Points on a hilly landscape, in no order, each with its height.
From any point a ball rolls to the lowest of the 3 points nearest to it. It stops when none of these is lower. Distance is the straight distance between rows; heights are no part of it.
deber height 61.3: [ -1  -4 -72 -18  70  36  40 -37  26]
Goget height 36.5: [ 15  -1 -77 -21  59  33  53 -31  -1]
vol height 49.8: [-24 -16 -39 -21  36  17 -21 -38  63]
lop height 50.2: [-57  20  13  20 -30   4 -19 -80  35]
sor height 27.5: [ 61 -13 -22  -5  51 -11  10  50 -29]
Ludo height 47.8: [ -6  33  23  39  41 -27 -33  67  17]
dukab height 46.7: [-35  -8  27  32 -19 -10 -34 -71  42]
vona height 55.9: [-19  61   7  32  73 -17 -18  59  15]
Lano height 49.1: [  3 -31 -44 -42  11   9   7  -2  18]
namu height 52.9: [ 21  24  22  17  59 -38 -30  50  -3]
Rok height 42.6: [-23 -12  -4  30  22 -20 -38 -61  63]
doti height 22.4: [ 25 -26  29  -5 -20 -21 -21  45 -21]
Diluz height 51.9: [ 10 -23  -5 -36 -46  -2   8  14 -17]
bute height 25.3: [ -9  17  67  50 -46 -23 -21  37 -31]
sedug height 91.9: [-37  23  16 -26 -69  35  40 -46  -9]
zop height 86.2: [-10  12 -76  11  62  35  53 -64 -14]
nibu height 7.0: [ 57  -9 -44 -14  65   0  40   9 -50]
nizuz height 45.4: [-24  -1  17  42  -8 -21 -47 -69  45]
Fov height 83.8: [-59  15   7   2 -56  27  21 -68  19]
rugam height 14.4: [-47  12  10 -19 -62  24  20 -48  10]
doso height 38.9: [-26  34  37  30  21 -15 -44  62  28]
gomi height 40.0: [  7 -36  15 -24 -64   4   5  19 -28]
rudat height 38.2: [-38  -7 -23  -8  11  -1 -12 -45  56]
vaku height 52.0: [  8  42  17  39  63 -23 -28  57   8]
Mezuf height 13.1: [-11 -19   1 -35 -65   6  14 -11 -21]
sabu height 17.4: [ 33  31  79  27 -64   9  26  20 -78]
lar height 19.2: [ 10   1  42  24 -10 -43 -39  54  -5]
nodi height 75.2: [  1  -4  17 -29 -86  20  40 -20 -30]
Nebib height 14.5: [ -9  22  52  36 -21 -30 -46  53   1]
kazim height 41.6: [ 44  20 -12  22  82 -31   2  43 -37]
Tomen height 59.6: [ 21 -42 -21 -38   1 -12  -6  28  -9]
kem height 26.9: [-35  27  47  47   3 -22 -48  55  17]
Zavo height 35.3: [-22 -16 -39 -36  16  21   0 -26  53]
Dag height 18.9: [-10  19  52  34   2 -35 -43  51   5]
Vuzod height 77.7: [ -4  10 -74   4  82  39  44 -54  21]
paga height 11.6: [ 41 -25  -6 -12  24 -19  -9  55 -19]
voti height 71.4: [ -6 -34 -10 -39 -60  14  17   1  -4]
dobes height 31.1: [ 18  13  61  22 -77 -12  11  21 -61]
nen height 21.2: [ 38 -11  20  -8   5 -23 -19  47 -23]
soze height 40.4: [ 14   1  35  -9 -85  15  28  -3 -60]
Nunug height 21.7: [ 11  10  65  33 -42 -25 -27  43 -29]
pedun height 31.5: [ 14  40  80  54 -54   3   5  14 -61]
Ruf height 32.4: [-44  -9 -25 -23 -21  20  -9 -42  38]
bog height 17.2: [-26 -14 -42 -33  -7  14   0 -20  44]
sig height 19.3: [ 22 -28 -49 -44  36  17  17   1  -1]
zet height 61.6: [-17 -20 -43 -23  38  32   6 -25  44]
farun height 39.7: [ 43 -26 -33 -29  39  -8  13  23 -17]
gak height 67.8: [-10  -1 -41   0  54   9 -13 -44  61]
nop height 17.1: [ 31 -20 -66 -32  60  11  44  -4 -19]
Zabe height 52.1: [ 21 -35 -31 -45   6   6  14  21   4]
dil height 25.9: [ 19 -20  33 -13 -55 -22 -12  35 -35]
vusuk height 31.2: [ 14   2  48   2 -67  -7  -7  30 -49]
Zed height 52.8: [  7 -13 -66 -25  53  29  39 -22  19]
pobut height 47.1: [-27   3  26  45 -22 -21 -31 -83  34]
kegom height 28.1: [ 31  27  57  11 -69  27  40   6 -65]
gagep height 93.1: [ -6   7 -63   7  77  24  20 -54  41]

Two balls start at each pair of points below. Name the first point that both come to, or write never.
dukab, doso => never
vona, doti => Nebib
rudat, vol => bog
pobut, lop => nizuz
gak, vaku => never

Call two points neighbours if one is among the 3 nearest of the other. Go from one point of each pair to the other, from neighbour to neighbour, staying as low as possible. Name the highest point that can't be avoided.
paga, Nebib => nen
sabu, Mezuf => gomi
nibu, sabu => vusuk
paga, nibu => sor
